Points, in no order, along strands that fork and pass close to each other.
In the rows, 128 means zero.
Two points are linked if the straight distance between their rows is under 97.1. Some points are linked to none.
z_215: 116 115 148 96 127 96 114 165 88 135 136 102 123 126 115 108 116 134 145 118 115 154 190 126
z_881: 140 54 143 88 108 106 137 137 90 160 123 110 105 116 123 157 155 104 136 124 128 110 68 153
z_748: 130 181 82 139 133 107 146 112 103 120 159 107 117 134 173 109 95 114 193 165 139 147 159 172
z_932: 159 144 106 140 112 124 173 94 97 119 175 102 120 138 130 140 143 124 153 163 152 136 91 151
z_641: 124 147 144 120 82 150 103 147 154 127 113 128 158 122 89 120 129 129 50 130 111 181 66 133
z_849: 166 144 122 129 148 109 117 113 96 120 145 134 91 128 126 164 145 109 105 166 164 60 175 128
z_952: 93 138 126 125 137 113 76 166 137 149 95 145 71 122 188 155 106 112 104 122 135 65 208 128
z_297: 152 95 131 82 104 140 109 98 181 160 69 195 123 88 134 147 114 99 78 153 62 85 44 127
z_110: 136 154 106 141 167 99 160 100 94 99 169 89 143 158 143 85 101 111 209 161 138 138 154 151
z_52: 146 116 143 95 125 97 76 122 101 147 108 121 86 125 123 170 100 92 87 145 115 110 154 155
z_104: 137 186 109 145 148 119 109 131 121 112 146 147 96 134 160 149 131 116 112 155 170 67 204 126
z_654: 77 116 142 116 144 96 145 143 93 100 151 81 143 178 131 71 103 129 179 122 138 156 174 148
z_138: 126 134 95 149 124 139 141 139 114 141 130 149 113 115 176 150 130 126 163 114 156 119 124 154
z_233: 114 130 92 167 108 159 143 160 147 134 105 152 132 126 187 142 117 131 154 104 153 144 76 144
z_168: 121 122 93 117 132 132 168 149 91 154 155 139 133 105 152 127 170 166 172 123 156 82 181 115
z_885: 158 80 144 93 114 152 126 119 143 167 114 157 137 65 96 137 157 133 97 143 70 112 55 98
z_905: 97 153 178 141 140 101 82 142 129 94 121 101 148 137 68 83 122 137 72 109 123 187 172 122
z_290: 148 56 167 87 122 90 128 97 150 144 85 163 119 94 96 146 161 104 81 125 99 50 65 128
z_947: 142 131 142 97 81 132 94 139 128 142 113 140 136 116 95 148 139 125 50 141 110 148 89 136
z_383: 139 92 134 100 129 139 124 168 161 167 108 177 125 64 113 127 165 142 111 125 95 78 160 63
z_93: 154 145 84 162 114 176 139 125 160 150 109 158 128 102 168 157 113 135 147 128 125 145 65 124
z_585: 158 151 137 146 135 158 132 115 144 119 157 143 157 100 79 117 154 164 117 125 106 165 137 80
z_713: 138 165 112 139 83 135 145 113 118 111 158 119 133 137 131 144 133 131 118 152 143 162 96 148
z_315: 165 99 117 130 116 173 149 116 147 154 128 152 135 81 126 153 144 141 125 141 104 123 40 107
z_778: 143 123 121 93 96 120 115 138 150 163 121 156 82 90 141 175 179 109 82 156 115 40 150 105
z_273: 102 121 115 144 130 175 165 145 153 125 123 113 165 147 155 92 112 165 182 82 135 175 98 111
z_337: 80 132 103 108 108 146 183 147 127 120 170 125 176 127 124 78 170 181 167 112 125 152 159 103
z_300: 134 95 127 151 151 166 118 139 176 144 80 201 141 96 163 138 102 129 147 97 92 118 95 97
z_913: 122 209 104 139 109 116 105 135 122 100 166 141 110 130 154 137 127 129 108 173 153 122 205 136
z_442: 123 120 93 125 120 155 154 156 127 160 148 169 130 80 158 139 173 163 162 120 131 94 142 102
z_405: 137 107 114 164 151 178 159 125 148 133 120 124 152 130 147 127 119 152 187 88 137 159 73 104
z_969: 110 176 133 141 122 131 132 105 165 88 145 86 159 167 100 85 88 139 135 152 90 214 140 115
z_777: 114 94 121 146 159 106 124 127 134 144 104 167 87 127 181 168 141 100 140 104 151 40 146 148
z_77: 147 99 150 162 145 147 159 96 120 108 118 76 130 183 105 137 119 120 146 105 161 144 50 140
z_475: 177 129 155 131 156 101 125 97 89 105 147 109 122 135 65 129 148 126 93 145 144 116 144 124
z_771: 140 129 112 117 105 141 134 148 135 153 141 170 103 83 143 166 175 131 115 146 125 71 136 107
z_550: 145 128 150 139 128 144 174 76 131 102 144 51 131 189 93 117 120 121 157 133 145 160 60 135
z_481: 86 150 152 143 85 147 104 171 156 105 113 125 153 135 110 106 114 130 72 109 125 197 90 130
z_989: 94 97 139 130 123 110 119 180 158 131 95 180 121 108 123 135 173 132 74 108 155 48 161 105
z_363: 161 139 92 143 136 158 152 119 124 152 165 148 127 89 143 139 146 157 178 137 124 127 134 105
z_503: 121 111 139 105 124 93 81 146 129 149 97 137 73 115 162 170 122 92 100 130 119 72 175 137
z_848: 138 88 117 163 146 173 138 138 160 142 81 150 150 118 161 131 94 136 163 85 117 149 57 106
z_54: 161 140 110 88 103 123 103 116 116 166 134 139 74 106 150 191 153 95 99 171 118 64 153 140
z_265: 104 85 150 119 149 117 145 146 92 127 132 86 130 170 138 96 106 125 187 89 142 158 137 143
z_776: 129 62 150 77 94 100 105 140 112 155 99 119 113 120 103 154 138 90 88 126 111 116 84 154
z_526: 138 158 109 164 168 135 159 77 146 82 168 105 160 166 121 88 121 146 188 140 137 159 134 114
z_18: 118 130 157 131 111 139 160 110 129 100 166 81 149 152 75 99 171 142 127 127 135 159 97 125
z_663: 138 193 108 135 96 115 129 110 118 96 172 132 131 129 129 139 137 126 110 178 145 148 147 145
z_457: 123 116 128 171 182 149 141 106 126 112 125 115 158 168 141 100 91 151 183 81 146 162 137 121
z_879: 86 136 93 117 127 138 116 174 127 165 108 161 104 116 194 137 128 137 133 110 148 64 207 122
z_59: 171 178 106 139 126 122 144 60 109 96 159 89 139 176 105 129 96 113 118 183 142 155 90 152
z_382: 156 165 140 138 147 113 155 56 120 74 177 77 149 181 73 102 124 110 122 175 133 151 105 141
z_343: 113 164 124 173 159 107 75 122 104 96 118 122 105 142 165 135 52 117 128 136 149 147 163 154
z_787: 95 130 102 130 118 171 194 131 152 138 151 88 154 150 150 86 125 162 216 110 126 175 94 120
z_826: 166 134 135 136 173 91 132 119 89 104 147 121 123 137 98 128 141 121 127 145 171 80 186 114
z_313: 150 152 128 152 151 163 150 92 148 99 166 119 170 132 91 100 140 163 157 123 119 176 125 92
z_522: 119 133 148 131 119 129 159 138 118 100 169 116 151 126 83 100 193 154 115 119 148 133 135 112
z_127: 158 156 81 155 108 168 156 116 143 151 141 130 135 104 161 138 115 148 182 134 121 170 95 125
z_238: 119 153 109 135 93 154 100 147 166 143 109 186 101 101 186 178 135 101 90 142 124 89 114 137
z_734: 127 122 183 138 146 155 129 132 147 123 130 108 166 115 45 87 179 144 100 89 110 169 111 94
z_797: 71 136 111 130 136 90 118 170 82 118 123 124 109 149 174 122 110 135 126 120 187 84 215 161
z_910: 145 99 155 147 158 108 110 124 111 114 116 130 119 142 114 149 120 111 114 108 140 123 128 137
z_19: 114 112 135 131 99 112 107 143 134 119 104 162 113 127 146 176 142 97 77 123 148 103 81 159
z_11: 69 140 133 94 104 102 138 177 114 122 153 108 158 137 104 66 139 162 137 127 107 167 216 110
z_24: 111 112 137 148 159 136 129 157 133 123 116 158 165 122 106 111 148 170 109 82 146 110 174 88
z_850: 130 82 142 102 149 111 116 168 89 166 114 122 117 116 134 126 106 126 166 102 108 137 171 126
z_753: 82 102 112 132 151 95 124 159 97 138 102 146 98 143 183 150 130 113 133 99 179 57 177 165
z_129: 160 122 134 126 136 101 98 107 85 131 122 107 102 144 133 156 91 98 120 146 134 133 134 161
z_789: 151 95 122 120 118 131 160 121 92 145 154 106 116 119 130 151 156 125 156 133 138 118 80 141
z_796: 95 151 151 120 88 150 146 139 174 118 119 50 142 174 111 92 86 131 152 129 104 221 97 122
z_853: 149 133 109 148 182 119 144 106 82 114 146 111 130 143 149 113 100 125 198 121 153 127 161 147
z_749: 121 111 104 145 191 142 140 122 90 138 114 128 151 145 164 104 91 152 199 85 145 134 172 133
z_863: 159 172 147 149 154 105 120 76 106 65 156 104 151 165 72 122 132 116 86 157 151 135 134 140
z_489: 82 106 126 143 136 127 108 170 131 135 93 171 121 118 180 141 111 128 130 91 143 109 136 141
z_519: 167 128 136 153 141 151 119 95 147 129 120 171 136 102 97 168 148 135 82 126 115 102 90 105
z_613: 76 157 148 125 129 90 113 157 117 91 142 103 152 145 93 68 122 148 108 126 127 173 203 121
z_967: 153 91 146 123 123 123 121 99 138 137 100 167 131 110 100 166 156 117 69 129 115 88 61 129
z_328: 134 79 142 103 143 106 131 148 168 171 90 170 99 89 131 139 152 126 120 118 101 28 180 76
z_450: 135 160 110 121 93 136 87 119 141 149 120 157 89 120 164 187 116 98 68 158 119 103 112 162
z_196: 156 185 104 162 138 123 121 78 123 95 137 103 130 163 138 134 73 123 126 164 143 168 112 159
z_514: 137 111 145 51 93 124 85 114 190 156 80 194 123 83 109 135 134 104 39 153 55 75 77 124
z_111: 148 140 114 85 105 125 81 105 135 171 105 152 72 121 169 186 119 81 86 157 94 67 126 156
z_466: 157 109 134 156 153 162 110 112 161 136 109 182 144 101 120 152 117 133 115 109 97 129 99 97
z_986: 97 136 128 123 113 133 167 126 145 124 131 52 135 176 135 84 84 128 206 132 110 206 117 134
z_746: 140 147 138 84 87 114 94 131 98 141 137 117 121 128 93 143 132 118 63 158 111 149 133 145
z_990: 127 94 164 78 96 98 110 169 113 154 117 121 122 86 61 118 189 120 72 128 119 112 139 110
z_429: 129 87 147 129 169 104 109 142 87 138 107 107 108 145 145 127 78 112 168 97 122 147 147 143
z_203: 108 96 125 124 146 106 127 147 157 161 87 173 89 114 178 154 147 118 131 106 126 17 176 108
z_467: 123 51 153 71 99 98 123 145 137 144 93 161 113 85 118 144 167 95 92 123 112 78 73 132
z_889: 135 117 158 132 134 178 132 140 152 134 138 133 168 95 79 93 161 163 125 98 97 172 102 80
z_886: 143 122 126 60 74 144 84 126 148 172 97 175 135 102 99 149 135 118 37 155 75 119 66 138
z_632: 147 70 153 110 146 137 128 148 153 154 100 166 141 60 83 118 163 140 117 112 80 102 104 79
z_21: 119 139 197 143 155 129 96 127 139 114 111 102 157 134 44 78 154 140 76 89 114 184 135 112
z_588: 91 134 162 117 79 142 112 167 150 121 115 83 143 149 114 96 94 124 112 115 109 213 94 130
z_906: 150 91 145 159 151 124 138 109 114 111 123 126 128 148 110 158 144 114 120 105 155 118 73 141
z_426: 129 113 147 90 95 97 108 150 92 134 138 100 112 125 107 132 135 114 115 135 123 150 150 142
z_74: 129 154 138 143 125 140 178 69 154 77 169 71 151 180 77 105 146 134 141 159 134 168 82 128
z_926: 133 169 92 138 116 132 125 140 112 146 143 134 103 115 178 136 110 124 169 144 137 134 165 160
z_130: 102 129 113 132 145 145 187 98 141 117 152 71 146 178 138 82 114 138 227 123 130 168 113 131
z_133: 99 185 109 162 126 122 114 115 154 84 145 115 148 151 142 100 74 144 134 144 123 198 154 130
z_798: 125 194 92 175 147 118 119 94 143 93 133 100 134 155 161 108 49 130 168 146 137 195 138 144
z_99: 79 126 118 117 136 90 139 160 76 109 138 106 134 160 148 92 118 143 149 118 166 123 196 154
z_392: 106 170 96 119 111 127 114 165 114 151 137 145 95 112 183 137 126 133 146 133 144 107 204 140
z_438: 118 150 116 173 185 128 146 83 138 75 143 96 161 185 143 85 86 136 189 114 162 163 135 138

A fork is a point with three links. Follow the links from the first point to the second and name the forks in between, in order.
z_863, z_138: z_382 z_74 z_926
z_585, z_52: z_926
z_886, z_753: z_947
z_127, z_849: z_926 z_74 z_382
z_879, z_778: z_926 z_442
z_238, z_853: z_442 z_926
z_503, z_133: z_74 z_382
z_111, z_196: z_442 z_926 z_74 z_382
z_133, z_300: z_382
z_522, z_952: z_74

A fork is a point with three links, a tip a point with one. Leave the first point through the second and follow the links. Name the first fork or tip that comes.
z_300, z_848: z_947
z_613, z_905: z_926
z_749, z_457: z_11
z_290, z_467: z_382
z_215, z_850: z_315
z_879, z_952: z_74
